Each row is a point on a tangle of strands that fork, close into loops and nearly touch. The rows are in no order.
In the rows, zero is written as 100.
Points whose rows are less than 121 apart are linked; no others are. Some points are linked to none.
fusu: [130 110 113  92  76 132  93 107  90 124  92 101 116 132  73 103 100  90
  39  95  80  69  64 121 101 101  95 113 122 124  97  86 105  90 106 120
 134  81  66  73 103 119 122 120]
Kabu: [121 116 106 130  63 105  84  90 152 134  73  99 103  68  98 113  82 119
  99  68  72  77 100  99  77 132  88 120 100 110 110  83  74  77 115  53
  92  84  59  96  76 117 108 119]
Fetol: [ 80 115 102 110 111  80  86 118  62  97 118  60  97  88 112  83 104  62
 121  90  98 125 117  88 115  94  82  99  96  96  87  94 108 120 107 121
  96 107 108 101  73  59  63 129]
tep: [130 116 104 132  72 130 110  64  86 112  81  78 117 108 107  69 109 105
  86  86 131  94 117 109  61 130  81 122 143  86  85  71 114  90 113 117
 134 129  91  96 120 145 103  89]
Kebi: [120  92  94  47 161 106 134 111  94  83 129 107 117 175 117 121  84 115
  66 118 122  85  94 101 126  56 117  59  79 104  96  77  86 110  85 111
  93  90 158 106  99  66 104 135]
vumi: [104 125  95  75  67 105  35  97  88 128  88 102 115  92 121  92 117 119
  86 117 111 115 111  65 127 103  83  78  65 100  77  61  59  82  90  55
  40  84  93 116  78 107  60 122]
nin: [ 84 126  89  98 112  79 138  80 103  93 133 102 117  98  95 100  78 103
 144  78  77  79 132  97  71  70 117  92 100  93  81 120 122 152 113 124
 108 112 146  91 106  56  96 116]
zelu: [ 67 116  95  98 102 111  68 119 115 122  81  91  80  97  99 115  98  74
  60 103  87 123  80  89 115 108  79 112  87 116 121  70  66  85  93  87
  92  90  61  92  78  92  88 115]
dutef: [ 95 134  96 145 109  90 156  92 155 110  97  89 103 129 129 119  88 114
  97  64  93  59  97 117  83  86  73 125 117 127 116 107 115 124 105  71
 135  93 110  88 107  58 108 116]
Nikug: [117  76 102  64 143 108 121 110  59  87 119  96 110 151 107 111  97 109
 108  97 124 102  94 106 124  89 113  66  88  95  96  77 115  92  84 131
 107  93 154 111  92  68  92 115]
muz: [118 117 129 128  45  94  64  88 152 141  75 121 101  58  83 105 106 109
 109  82  65  83  66 100  94 123  84 129 100 110 107 104 111  81 114  62
  91  73  62  89 103 120 107  90]
zos: [122 155  98  95  93 115 125  63 151 115 115 102 137 144 104  96 124  95
  68 101 120  93 106 124  92  83  85 118 118  74  99  85  88 127  82  89
  88  94  83  98 132 124 119 111]
lalat: [130  35 119  87 117 138  91  89 107  95 105 130 100 105  62 112  94 132
  75 116  81  79 110 118  72  95 135 113 107 103 111 101  77  61  94  91
  96  91  83  74 106 130 132  62]
Miru: [104  84  73 101  60 116 116  84  95 129  51 141 103  89  76 100  85 122
  86  99  94  87 100  92  88 102 115 103 116  96 111 124  87  92 118 121
 149 100  78  87 141 126 116  98]
tela: [ 63  65  59  95  76  88  85 121  81 131  44 142  54  29  83 101  78 119
  97 116  87 128 124  66  97 107 126 105  98  99  93 103  60  76 127  92
 108 115  68  92 117 136  85  97]
Ket: [144  51 120  65 123 103  92 121  69  47 158  63 116 129  97 114 120  92
  67 121 108 104  61 118 130  97 128  92  85 107  78 123 109  68  81 104
  80  62  98 124  71 109 124 100]
Rul: [102  65  97  89 131 115  88 102 108  73  99  96  79 125  97 140  84  81
  36 106  66  75  65  86 112  96 108 113  76 128  85 114  93  70  87  91
  90  76  86 122  90 103 117  77]
bapet: [ 96 114  93 121  73  90  99  51 145 111  61 131  80  65 110 103  98 113
 109  99  93  95 107  94  72 124  90 116  95  74 107 107 102  99 104  76
  82 113  97 120 132 132 107  61]
zopi: [103  94  95  65  79  67  93 124  69 108  99 152  97  59  83  67 116 133
 166 127 132 122 111 102 121  91 139  68  92  72 103 126  95  98  93  84
  80 100 116  87 132 125  81  86]
nesoz: [122  78 115  87 102  90  93  73  82  67 149  86  98  65  76 115  65  82
 131  89  66  79 128  81  54 101 138  88 102 100  57 136 129 117 119 137
  68 125 128 104  52 108 119  96]
Lov: [ 89 129  77 100  83 107 124 108  95 131  74 107  95 142 109  95 100  99
  85 118 134 135  75  92 117 107  77  80 133  95 124  87  82 130  90 123
 144  99  66  99 140 114 112 129]
Madu: [112 115 115 100  54 101  52 116  98 102  90  90 102 115 112  89 128  97
  88 131 117  91  37 104 116 124  64  96 103 115  89  86 118  74  84  85
  90  82  71 111 114 136 102  76]
koti: [ 68 108  94 106  97  82  78 101 111  95 105 100  93  39  77  99  99  83
 109  83  40  99 129  93  90  91 117 122  83  94 114 131  93  95 111  94
  69 100  95  82  66  88  81 115]
Gemu: [123 120 112  95  54 108  49  99  89 111  86  76 117 130 113  83 125  99
  69 106 110  83  65  88 123 114  68 100  94 119  68  54 107  74 102  80
  79  76  83 105 105 109  77 102]
Vasa: [119 123  78 122  66 114  94  93  71 117  84  68 133  87 113  83  84 104
 102  76  98  94 127  79  85 112 101  99 124 108  61  89  86  92 120 111
 110 120  87  92  76 105  75 145]
vidim: [ 94 125  53 109  89 108 159  74 108 112  81 105 118 125 113  98  93 101
  79 106 138 131 126 114  96  92 100  96 124  72 123 112  81 127  90 124
 144 111  73 105 141 125 111 149]
bor: [ 42 114  65 121 112  87 114  92 143 142  65 132  88  63 105 135  70 129
  94  72  47 103 137  83  89  87 107 116  87 103 142 106  56 105 115  95
 121  97  92 100  89  77  96 134]
dofo: [ 91 121  95  77 105  96  64 109 100 107 106 105  93  78 108  85 118 120
 117 120 112 134 117  75 108 103 100  64  88  91 105  82  55  99  77  53
  35 117  97  90  80  95  74 109]
sep: [104 121  99  86 109  85 117 102  89  84 143  93 121  76  88  78 122  87
 139 105 120 133 133 130 104  90 120  90  98  53 114 122  99 120  98 102
  85 115 125  95  97 100  90 126]
diger: [119 129  90 108  70 103  81  80  86 101 100  81 120  50 107  67  99 109
 127 115 125 135 137  70  64 119 110  78 114  70  67  78  69 106 111  88
  72 146 107 103  86 144  76 112]
gakez: [110  97 123  99 111  86  91 129  92  61 131  57  81 145 132 115 111  69
  99  97 105  78  52  88 118  97  72  87  95 136  53  96 146 122  93  94
  86  83 122 122  75  61  93  85]
tezal: [105  66 139  98 128 109 116 132  71  92 126 103  88  90  73  92 106  80
 149  86 134 136  87 139  99 128 106 100 122  78 142 108 140 106 103 151
 142 119 117  97 106 108 112  79]
tena: [112 115 101 122 116  93 142  85 133  98  98  96 109 156 136 107  91 104
 105  85 114  55  90 101  84  78  77 106 108 114  84  95 125 133 100  92
 119  89 126 104 111  63 104 101]
Vamu: [ 82 118 131 111 142 120 107 115 130 103 150  89  91 117  88 101 115  78
  97 105  95 117  99 126  74 104  91 107 118  95 139 103 108 137  80  99
  98 124  94  86  93  83 126  74]
Liku: [129 115 123 109 106 127 112 111  73 104 117  73 111 149  91  94 114  61
  57  78 122  82  74 135 102 113  86 123 129 108  78  72 139 101 103 136
 137  93  91  87 109 107 117 112]
losik: [ 21 110  63 115 117 103 104  98 110 127  68 107  77  74 101 125  71  99
  78  77  51 117 131  59  74  92  99 105 107 111 104 109  74 119 117 136
 132 124  86 107  90  78 101 122]
bes: [ 85 117  83 120  66 114 114  85 115 140  67 120 111  87  86 103  91 109
 106  81  85  98 113 107  86 111  95 111 118 103 115 108  88 122 117 110
 147  99  72  89 121  97 109 119]
Guma: [ 84 101  93 133 133  96 121 114 112  88  84  71  80  84 117 110  69 108
 101  82  82  93 110  91  95 107  96 101  98 115 127 113  90  97 104  87
 113 125  97 100  74  66  93 114]
Kuved: [109  80 137 110  92  95  75  92 119  71 114 104  92 130 113  98 118 116
 122 114 129  75  57 100  92 120  79  83 106 106  70  95 143  95  81  67
  92 103 126 129 113 108 116  35]
Kaduk: [112  97  96  80  81 101 110 106  62 102  95 118 106  81  91  72  93 123
 147 113 139 113  99  86 100 116 126  65 111  84  90 113 106 103 113 114
 117 111 116  95 125 117  93  99]
numuv: [ 56  74  96 105 119  67 113 139  77  96  94 124  65  60  89  76 101 123
 154 120 110 136 114 103 122  88 113  90  92 106 155 116  96  96  96 100
 108 117 116  77 115  78  80  75]
Sune: [132  63 132  97 107 149  84  92 113  88 117 107  94 104  66 126  85  95
  72  99  64  68  90 107  67 108 122 119 112 121  84 123 105  84 101 108
  96  96  83  94  87 112 145  57]
vop: [127 127 128 133  96 110 106  75 141  81 136  67 111  86 103  92 133  76
  98  75 103  94 103 136  68 118  74 143 119  76 100 102 121 114  82  72
  85 115  86 105  92 125 118  84]
Poz: [ 77  88 118 133 171  99 131  94 128  67 129  77  77 114 123 120  99  80
  88  87  86  90 103 121  80  85  85 145  94  91 135 123 125 105  88 107
 109 106 143 112  93  69 115  48]
Ludu: [117  84 128 105  71 109  71 101 120  84 112 114  80  31  63  98  99  70
 112 105  62 108  94 102  65 115 130 113 112  86  73 138 134 102 118 117
  76 119  90  99 101 151 114  56]
vudi: [141  92 118  80 132  99 106 123  76  59 150  58 130 151 110 108 131  71
  70  97 117  89  68 140 141  81  99 120  97 106  70  93 123  91  78 104
  94  66 112 111  75  96  96 128]
Vefad: [ 92 119 101  82  56  85  29 120 101 116  90 101  82  61  96 126  96  84
  89 111  53  93  74  62 114 106  83 109  65 120  77 104  98  80 120  76
  56  72  65 117  73 106  77  98]
vevu: [123  88 115 105  96 123 101 114  46  90 105  65 118 114  83  87 108  65
 104  75 113 103  96 132 110 118  94 115 116  86  81  85 131  86 107 141
 129 106  94  93  89 115  95 121]
mef: [ 83  84  77 129  94  98  90  85  74 102  53 110  73  68 120  75  92 112
 133 115 143 142 115  73  87 136  81  77 115  91  94  69  82 102 105 100
 110 150  90 119 122 132  81  71]
mide: [ 94 116 118  97  76 103  63  63 136 114  96 126  95  90  98  95 117 123
 118 126 111  96 109  69  70 104  96  99  88  93  85  85  99 101  89  54
  50 107 104 112 119 130  98  41]
mir: [ 99  86  94  70 114 101 112 108  51  96 107 105 107 114 104  81  94 111
 141 103 139 117 108  95 129 103 112  53  98  87  94  93 105 111 103 128
 119 108 141 106 104  76  80 123]
bapo: [124 131  99 111  73 120  90  73  79 103 104  51 121  68 107  76  87  87
 109  91  96 110 147  76  59 123 112 103 124  85  57  94  90 107 122 115
  86 139 104  96  61 131  87 132]
zun: [ 70 104  97 126 157  72 134 114 147  64 110  82  74  97 139 123 111  95
  92 109 111 110  89 106  94  92  92 122  79  98 160 141 112 101  71  81
  88 117 125 126 106  91 120  66]
guli: [107 115 130 120 146  85 134 144 125  62 158  52  90 139 145 126 111  64
  92  98  89  71  74 109 111  73  89 117  89 136  85 122 138 133  84  93
  93  77 124 114  66  51  98 106]
defi: [ 94  57 109 113 119  80 107 130 104  74  80 111  97 129 104  87 127 102
  85 107 131 117  67 165 140 100  71 116 111 101 167  92 110  59  76 100
 130  88  79  87 122 110 103  82]
fip: [101 102 117  88  96 102 113  89 106 109 128 129 117 105  69  97  95  93
 126  82  69  71 100 122  89  83 121 100 109  97  97 117 128 123 111 132
 130  85 124  72 122  73 111 101]
nobo: [119 135 101 134  96 119 122  72 132 106 106  73 110 119 119 100 107  81
  82  81 124  94 112 125  68 113  73 132 120  80  92  84 107 112 101  92
 110 116  89 101 103 105 110 103]
gine: [ 89 117  91  80 114  99 110 101  92  95 132  93 120  80  81  97 109  79
 100  96  75 116 142 114  93  78 127 107  91  73 111 123  81 110 101 111
  89 104 103  85  88  89  97 131]
Pado: [104  91 116  99  99 116  96 109  63  99 116  80 106  91  64 105  92  37
  90  64  76  91 105 110  89 117 121 116 110  98  65 116 143 109 131 173
 128 107 106  95  79  98 110 126]
Lavu: [ 87 116  96  82 132  84 151  94 100 102 141  96 118 113 105 103  98  87
 137  95 108  97 119 114 104  65 112  97  84  76 101 117 129 141 103 125
 111  93 171 101 115  57  84 121]
rolor: [ 60  73 108  96 106  80  86 159  80 103  82 115  58  65  92  81 114 111
 127 129 100 139  86 117 139 104  92  93  95 111 158 104  90  74  86  91
  96 100  77  73 103 101  86  78]
favo: [111  60 112  99 146 120 103  84  98  76 105  83  82 149 105 133  74 103
  56 110  95  66  79  95  85  99  96  90  99 142  72  93 102  91  93  96
  95 104 116 113  92  82 137  66]
dum: [104 133 104 110  97  77 115 108 157  97 106  92  99 105 123 124 117  90
  76  99  86  89  55 104 123 102  82 119  87 110 118 102 104  98  84  63
  90  63  77 127  86  93 107 117]
Silab: [ 89  74  44  79  98  91 134  99  68 104  85 117 122  84 111  90  86 143
 105  99  98 106 140  82 130  80 133  77  80  88  86 117  64  97 118 112
 123 102 122 102 101  83  75 153]
Nav: [127  41 121  71 116 107  84  96  50  99 108 124  91  77  57  94  78 105
 151 100  99  92 118 101 103 112 139  87  88  94  92  99 126  71 107 136
 106 110 139  85  91 113  90  77]
nibi: [132  70  94 104  78 105 117  97  57  97  75 107 126 127  95  71 111 116
 113  86 157 106  84 132 125 116  85 109 126  81 113  81 117  70 106 127
 164  90  90  91 139 130  99 108]
dupi: [121  81  76 136  67 113 114  64  73 118  44  93 125 105 112  65 102 121
  97  82 142 101 117 108 103 130  74 113 129  86 108  75  95  78 111 112
 151 110  81 100 130 136  79 107]
mav: [ 82 105 104  92 100 103  66  56 137 109  99 126 100  96  94 111 101 117
 100 103  72  76 112  82  91  88 103 113  75 102  97  80  65  94  91  54
  54  81  96  99 102  99 100  77]
tis: [137 119 106  80  87 120 101  96  75  87 145  76 146  90  94  66 129  98
 122 107 146 126 130 119  92 104 115  86 123  63  95  94 102  96  94 105
  84 122 108  90  91 131  92 120]
nisor: [ 89 128 107  88 117  88 105 106 143  94 118  96 101 135 110 109 134  83
  80 115 105  98  61 116 118  75  89 112  97  94 128 106 112 127  65  85
  81  75 113 121 115  86 117  85]
sud: [ 60  81  60 131 136  83 143  85  87  91  62  94  78 105 137  90  85 104
 105  95 122 134 127  93 103 104  79 101  98  83 125  98  93 109 109 114
 136 129 116 119 125  75  88  92]
rin: [130  66 110  68 112 111  87 109  95  63 128 103 102 121  94 116 112 103
  56 129 100  97  58 106 121  91 124  97  83 107  86 113  93  72  69  91
  81  80  99 132  96 129 132  68]
Daviz: [ 79 104 106  86 112 110  85 112 113  97 110 100  74  84  86 124  63 101
 109 105  65  92 104  60  63 107 126  73  96 123  79 125  91 113 110  97
  78 119  94  84  66  82 122  97]
lepif: [111 109 138 127  60 111  78 119 165 122 101 127  88  83  77  99 110 112
 125  96  83  93  69 117  80 119  84 111 124 115 127 112 116 106  97  60
 101  90  65  77 111 121 132  67]
bizel: [ 94  95 102  82 114 132  73 115 103 117  97 109 103 132  73 106 102  86
  33 110  84  93  90 126  99  88 103 111 107 116 120  73  60  83 100  99
 109  99  58  70  83 107 118 126]
Piri: [ 76  70  59 114  83  94 101 120  61 104  42 122  68  55  94  75  95 110
 111 120 129 145 117  75 107 128 108  89 110  94 103  93  72  80 122 119
 127 122  59 107 126 138  83  95]
Siroz: [125  86 129  85  67  94  72  98  75  79 114 103 109  97  91  90 119  99
 124 121 110  75  68  91 109 104 109  97  91  90  67 111 143  89  94 108
  89  84 121 125 113 117 100  55]
Nozab: [ 84  90  95 107 105  85  98 122 121  95  76 111  80 101 105  90 128 105
  89 114 117 132  90 136 137  98  80 115 101  93 169  91  81  69  76  71
 103  88  52  81 107 120  95  97]
lufu: [112  99 112  94  87  93  92  85  72  88 126  78 108  82  89 115  88  52
 103  81  71  79 120  86  80  96 121 107 103  96  40 124 147 116 129 156
  90 103 127 107  77  94  94 111]
letar: [128 100  91 113  74 110  97  94 139 138  63 119 105  85 110 123  75 160
  81  87  89  69  86  78  96 119 107  97  99 124 123  84  55  70 111  48
  95  86  68  93  85 128 109 120]
zigil: [139 109 130  79  71 110 114 103 115 110 128 126 133 115  73  73 123 128
 133 109 135  94  81 131  85 109 119  83 138  83 110 108 127 121  91  96
 114  96  95  77 135 123 126  83]
sogit: [ 94 112  53  82  91 101 132  95 100 116  84 120 116 110 110  95  85 143
 100 119 116 108 121  69 118  85 122  61  98  88  96 112  66 111  99  94
 116 104  99  98 120  92  95 145]
fufa: [114  87 121 101  98  83  62 104  91  62 123  60  81 101 111 122  93  83
 117 103  69  79  80  72 108 101  95  92  84 138  59 115 132 104 111  93
  55  85 108 115  51  66  95  90]
Pumun: [116  91  66  86 138 125 149 122  53 106 101  69 122 142 123 112  77  78
  52  87 128 113 123  93 116  91 112  82 110 107  72  88  83  96 117 147
 129 116 118  99  75  86  95 175]
pinul: [ 72  87  91 138 157 106 135  92 109 115  81  98 106 138 106 122  87  87
  64  75  88  82 111 132  95  82  75 151 109 116 150  99  97 108 106 134
 145  90 110  66 102  64 103 111]
dufi: [112  79 135 108  81 115  95 120 136 115 100 144  94 106  63 101 109 112
 106 105  82  88  68 143  97  94 105 110 120 112 135 126 116 102  92  87
 114  81  70  71 131 116 142  59]
mezom: [ 78  93 107 126 159  92 133 100 120  86  96  88  92 141 118 112 110  74
  74  92 100  81  87 144 107  73  70 153  88 110 145 105 127 106  92 114
 128  80 125  99 117  67 105  69]
gidof: [ 96 121 102  96  71 102  92 107  97 112  72  94  94 131 109  81 123  85
  81 120 146 117  51 106 115 118  60  82 120  95  97  74 113 109  86 108
 119 100  71 109 132 119 103  97]
mor: [110 114 139 120 131 111 102 126 132  81 152  58  87 122 103  94 135  68
  85  96 119 123  72 135  79 114  69 116 131  92 116  95 124 120  83  87
  97 122  72 101  82 109 131  75]
relid: [ 88 120 125 102 131 126  85  96 131 108 138  90 103 122  80 102 101  85
  88  93  72  90 109 129  73  88 100 119 111 112 106  87  92 120  87  88
  74 105  88  72  80  78 124  87]
Ruv: [122  31 115  62 120 132  92  91  75 115  92 147  96 112  49 111  78 126
 113 109 112  82 112 110  93  92 135  87  91 100 112  82  92  65 100 125
 118  93 125  86 111 119 111  76]
pinoz: [ 64 118  62  95  68  95  86  58 100 118  38 125  94  90 108 127  84  97
  64  96  78  79 107  62 100  88  92 110  76  93  72  90  97  92 117 122
 111  92  95 120 139 107  86  99]
sobil: [ 93 116  89 122  66  86  91  99  99 112  70 108  96  84 113  77  99 140
 135 104 142 119  93  77  96 131  94  68 117 100 100  92  91 105  95  72
 105 120  89 103 123 114  95  89]
Dipug: [ 42 129  83 122 136  61 124  90 141 104  71 107  66 106 137 126  98 110
 104 107 113 117  94  82 116  93  70 104  73 100 155 109  94 118  81  79
  91 104 125 124 120  80 102  73]
kesor: [122  85 105 115 105 101 116  75  88  79  97  89 121 127 123  86  86 129
 125  80 109  60 115 112 103  98  91  96 104 107  81  90 109  88 106  80
 105  99 130  92  95  74  87 100]
Laz: [130 104 109 100 109 109  88  74 117  74 104  76 113 144 124 103 126  98
  41 111 124  87  81 113 105  94  86 118  95  91  87  64  85  79  72  64
  73  76  98 133 106 119 100  85]
vefug: [156  60 138  67 107 114  91  78  74  77 155  90 115  78  54 121  83  81
 139  99  91  97 119  91  73 111 154  94  98  89  66 131 129  98 110 157
  70 111 139 117  65 135 119  94]
Dinuv: [ 73 117 100  61 102 100  67 125 106 105 110 106  84  85  97 114  89 105
 108 124  82 125 106  64  99  94 120  66  79 108  94 108  66 108 102  74
  42 116  88  97  62  90  95  99]
bem: [ 60  87  51 128 134  96 147 113  52 109  74  84  96 115 126  98  88  93
  96  72 113 130 123  68 111  88  81 104 116 114  96  90 100 123 116 150
 152 113 121 117 101  56  82 135]
fakun: [ 60 116  63 119 103  76 122  90 110 112  54  92  73 105 140 110  94  93
  95  92 116 120 104  70 117 115  71  96  82  97 117  80  77 112 102  90
 113 105  96 129 116  79  82 105]
gobo: [ 62 112 102 121  99  75  92 109  69 112 106  85  93  68 108  70  96 105
 157  84  77 135 132  78 115 104  80  87  98 111 108  88  90 130 113  96
  98 108 113  89  79  52  59 114]
rigi: [ 97 114 109  93  39  76  50 110  79  91  96 107  88  39  86 102  98  82
 124 103  63  88  90  66  94 118 107  96  76 104  68 139 119  92 132  97
  71  90  79 110  90 111  85  83]
dom: [135 104 121  67  96 115  47  95  76  98 127  76 129 156 109  94 110 104
  71 117  87  71  95  78 111  82  96  84  81 135  47  66  91  89  91  81
  45  69 121 111  72  79  85 107]
nekun: [ 66  94  67 138  59  64  92  97  83 128  67 129  69  27 102  61  98 129
 168 101  96 159 139  73 111 115  80 105 102 111 110  67  74 115 110  81
 104 102  74 120 113 112  64  97]
pesul: [ 75  77 105  95 135  88 127 130  63 104 108 113  77  75  84  82  98  82
 148 103 118 151 111 107 112 103 109  99 100  77 151 109 114 106  98 146
 134 104 134  96 118  91  99  83]
sesis: [100 107  78 103 121  96 119 103  88  86  84  65 103 123 128 120 101  68
  59  84 111  86 100  85 111  88  92 100  83 102  78  91 108  96 102 113
 108 102 110 114  98  81  93 119]
vul: [114  88 116  83  69  73  61 111  85  68 117  92  91  69 102 102 101 106
 129 119  88  85  73  71 115 113 104  84  78 105  69 141 125  85 107  77
  58 103 106 115  83 105 100  73]
sumu: [ 83 117  90 142 145 106 130 104 139 118  88  84  95 122 119 124  73 107
  66  81  77  93  96 113  97  87  75 125 110 120 145  91  76 112 103  85
 127  93  87  81  84  62 103 127]
mur: [ 68 132  88 108 110  90  99  86 148 121  94 106 102  70  99 132  85  99
  94  77  33  86 123  88  83  85 104 119  69 103 113 122  84 108 110  89
  82  89  99  97  75  76 103 119]
lofa: [ 80  72  80  85  81  86  74 106  79 103  66 131  64  49  90 111  93 117
 101 124  80 100 110  72 105 104 120 101  72 100  93 105  78  69 109  78
  77 108  88  97 104 122  85  77]
rezo: [ 99 109  96 100  99  82 105 123 146  85  94 106  90  99 117 108 127 121
  80 111 114 110  55 128 127 105  90 100  90 110 150 112  82  76  70  44
  75  75  64 113  95 119 110 101]
Lave: [133 115 122 103  87 113 115  87 117  99 132  97 138 100  89  71 128 120
 133 102 146 117 118 153  84 104  98 104 147  62 120  95 112 110  86  84
 105 115  85  75 109 135 113  96]
Mem: [ 63 138  82 123  84 115 120  99 127 142  80  98 104  76  92 116  88  82
  73  60  57 111 123  94  66  99 104 116 120  99 100 105  79 122 119 130
 135 114  64  91  90  91 117 145]
Medop: [ 89  81 107 104 113  96  96  88  95  85  89 102  93  95 102  90  93 110
 122  90  97  87 105 108 100 109  95 102  93  98 109 100 110  85  97  92
  98 103 119  93 104  73  97  72]
foz: [ 89 122  86  81 118  79 153 111 110  96 122  96 117 138 134 102 100  99
 115  93  98  85 109 105 129  44  98  82  70 105  91 107 110 145  94 101
 105  71 151  92 117  45  81 135]
gotu: [133  64 122  52 130 113 111 114  68  90 134 113 106  96  65 129  81  92
 124 102 101  98  92 101 104 111 154  83  82  90  97 124 116  83 107 142
 100 102 130 109  71 111 116 104]
defo: [102 128  95 100 148  93 130 123 128  79 134  53 107 138 146 122 110  68
  66  97  95  88 101  97 121  72 101 100  77 118  91  94 102 114  78  92
  69  90 115 121  71  65  87 128]
duku: [116 122  89  80  73 120  52  93  72 124  89  83 129 137 109  85 103 108
  68 112 112  89 100  79 119  90  85  89  95 112  67  57  75  79  93  91
  79  86 107  96  88  96  72 125]
ribev: [106  94 110 110 116  96  98  88 119  69 124 102  88  80 100 121  71 100
 123  85  66  71 110  72  55 115 119  91 104 113  76 135 119 113 108  90
  62 120 115 109  61  86 138  80]
bibe: [130 115 124  57  77 100  56 111  95  87 149  80 127 140  91 102 124  90
  79 119  77  83  50 104 129  74  97  91  96 131  58  97 101 103  87  86
  66  45  94 109  86  91 104 104]
mun: [122  82  58  85 117 104 127 107  64  83  95  80 127 111 132  99  81 118
  60  94 119  98 137  90 126  90 118  73  73  93  75  99  71  71 109 107
  95 115 118 112  73  84  76 168]
dolod: [ 59  96  84 117  78  63  69 101  54  97  86 104  80  29  97  59 105 108
 158  90  82 140 140  73 123 105  89  94  88 102  90  76  87 110 116  96
  90 111 107  99  86  82  47  98]
sikog: [ 64 101  81 120  84  83  98  47 115 110  49 137  78  64 100 100  82  96
 104  94  82  93 124  82  80  99  89 120  87  85 100 105  97 103 115 111
 105 105 104 107 133 101  91  61]
paveb: [ 89  56 115 114 124 106  80  68 108  76  95 116  81  97  99 106  89 116
 100  98  78  75 115 108  89  91 103 119  75 104 108  92  94  64  84  65
  75 109 116 103  97  86 103  50]
Rezu: [ 90 127  79 132  51  80  90  77 101 112  71 104 106  25  99  55 105 107
 142  98 115 148 129  81  84 129  94 105 122  73  96  67  68 111 119  80
  91 119  84 117 103 152  64 111]
revig: [ 86  87 106  84 121 111  87 114  99 109  97 113  88 147  91  87 104 114
  89 124 123 106  82 105 117  96  86  63 113 120 135  73  79 101  77  90
 111 104  93  77 114  77 111  94]
nadab: [ 99  81  91  63  67  82  58 114  56 106  85 148  86  47  86  77 106 132
 135 142 110 112 117  74 104  93 138  77  75  98  75 108  82  73 105  70
  44 110 103  83 108 134  65  72]
vave: [ 87  92 123 102  71  82  71 114  89  80 103 115  65  36  74  91 110  58
 124 112  77 112  86  95 100 117 102 103  89  83  84 131 146 101 114 123
 101 112  95 106 118 127 101  63]
neza: [112  90 129 102  81 130  66  86 103 101 123 112 105  71  49 116  93  71
  87  86  40  77 105 103  62 105 121 115 104 102  67 135 129 101 108 135
  90 105  93  90  94 116 134  68]
kib: [108 101 131  89  89 101 119 129 113 112 113 132 106 108  67 102 104 113
 126 103  86  88  75 133 105  87 117  89 120  94 128 133 120 128  97 104
 123  87  94  71 112  84 134  95]
kuro: [116  79 132  96 138 114 107  88 106  71 129  90  89 153 114 105  97 105
 104 113 131  85  80 109  79 111  86  88 107 109  83  85 127 102  79  88
 100 113 126 127 101  85 123  47]
teg: [103 105  43  91  91  90 159  80 104 111  75 119 118 138 131  84  91 154
  94 121 156 131 126  91 129  82  93  57 109  88 123  97  67 127  87 103
 130 106  96 107 139 106 103 155]
kalut: [104 103  88  68 158 105 150 106 106 108 142 105 123 169 116 115  91 105
  70 102 104  76 119 126 120  42 114  93  83 111  93  77  97 126  94 119
 104  77 150  72 107  55  81 144]
zesun: [108 110 117 107  90 103  68 126  61  91 114  63 106  85  86  70 126  61
 108 100 103 120  99 114 107 121  83 101 107  94  93  91  99  88 101 107
  95 106  73  84  79  98  78 114]
dureg: [111 149  94  72  72  92  95  80 135 103 114 103 136 137  97  99 142  86
  69 124 110  92  81 116 117  69  92 111  93  80  93  96  91 122  76  88
  78  65  92 109 136 114 101 112]
pipas: [120  93  80  99  70 116 109  87 123 118  62 138 102  78  86 105  87 150
  86 104 101  79 114  97  84 106 131  96 107  96 124 113  67  73 108  64
 106 108  75  90 114 134 113 109]
vuz: [130  54 110  99 100  93 126 108  79  89  82 125 107 124  83  93 107 110
 103 100 144 101  71 157 124 108  99  99 107  86 143 109 132  69  98 132
 151  83  93  95 139 129 117  82]
zudov: [ 78 114  66 102  79  90 101  83  96 103  59  94 103  96 116 128  85  74
  65  77  61  72 123  69  92  89 107 112  87 100  65 103  90  90 124 124
 112  98 104 107 103  89  93 125]
Megu: [ 87 125  86  89  62  95  63 130 102 142  64 111  84  82  97 106  91 101
  78 117  97 112  71  70 118 115  86  87  85 119 100  85  69  87 113  82
  86  85  53 104  87 111  93 122]

A fork is a point with three links, a tip a point with one. Leave the first point through the second and follow the links. Name the first fork or tip that comes.
gine, koti | kib
pinul, mezom | bem
zesun, Fetol | Vasa
bem, sud | sumu
fufa, gakez | Medop
nin, Lavu | Kaduk
Ket, rin | vul
gidof, Lov | Pumun
Siroz, Kuved | vudi
vevu, Liku | rigi
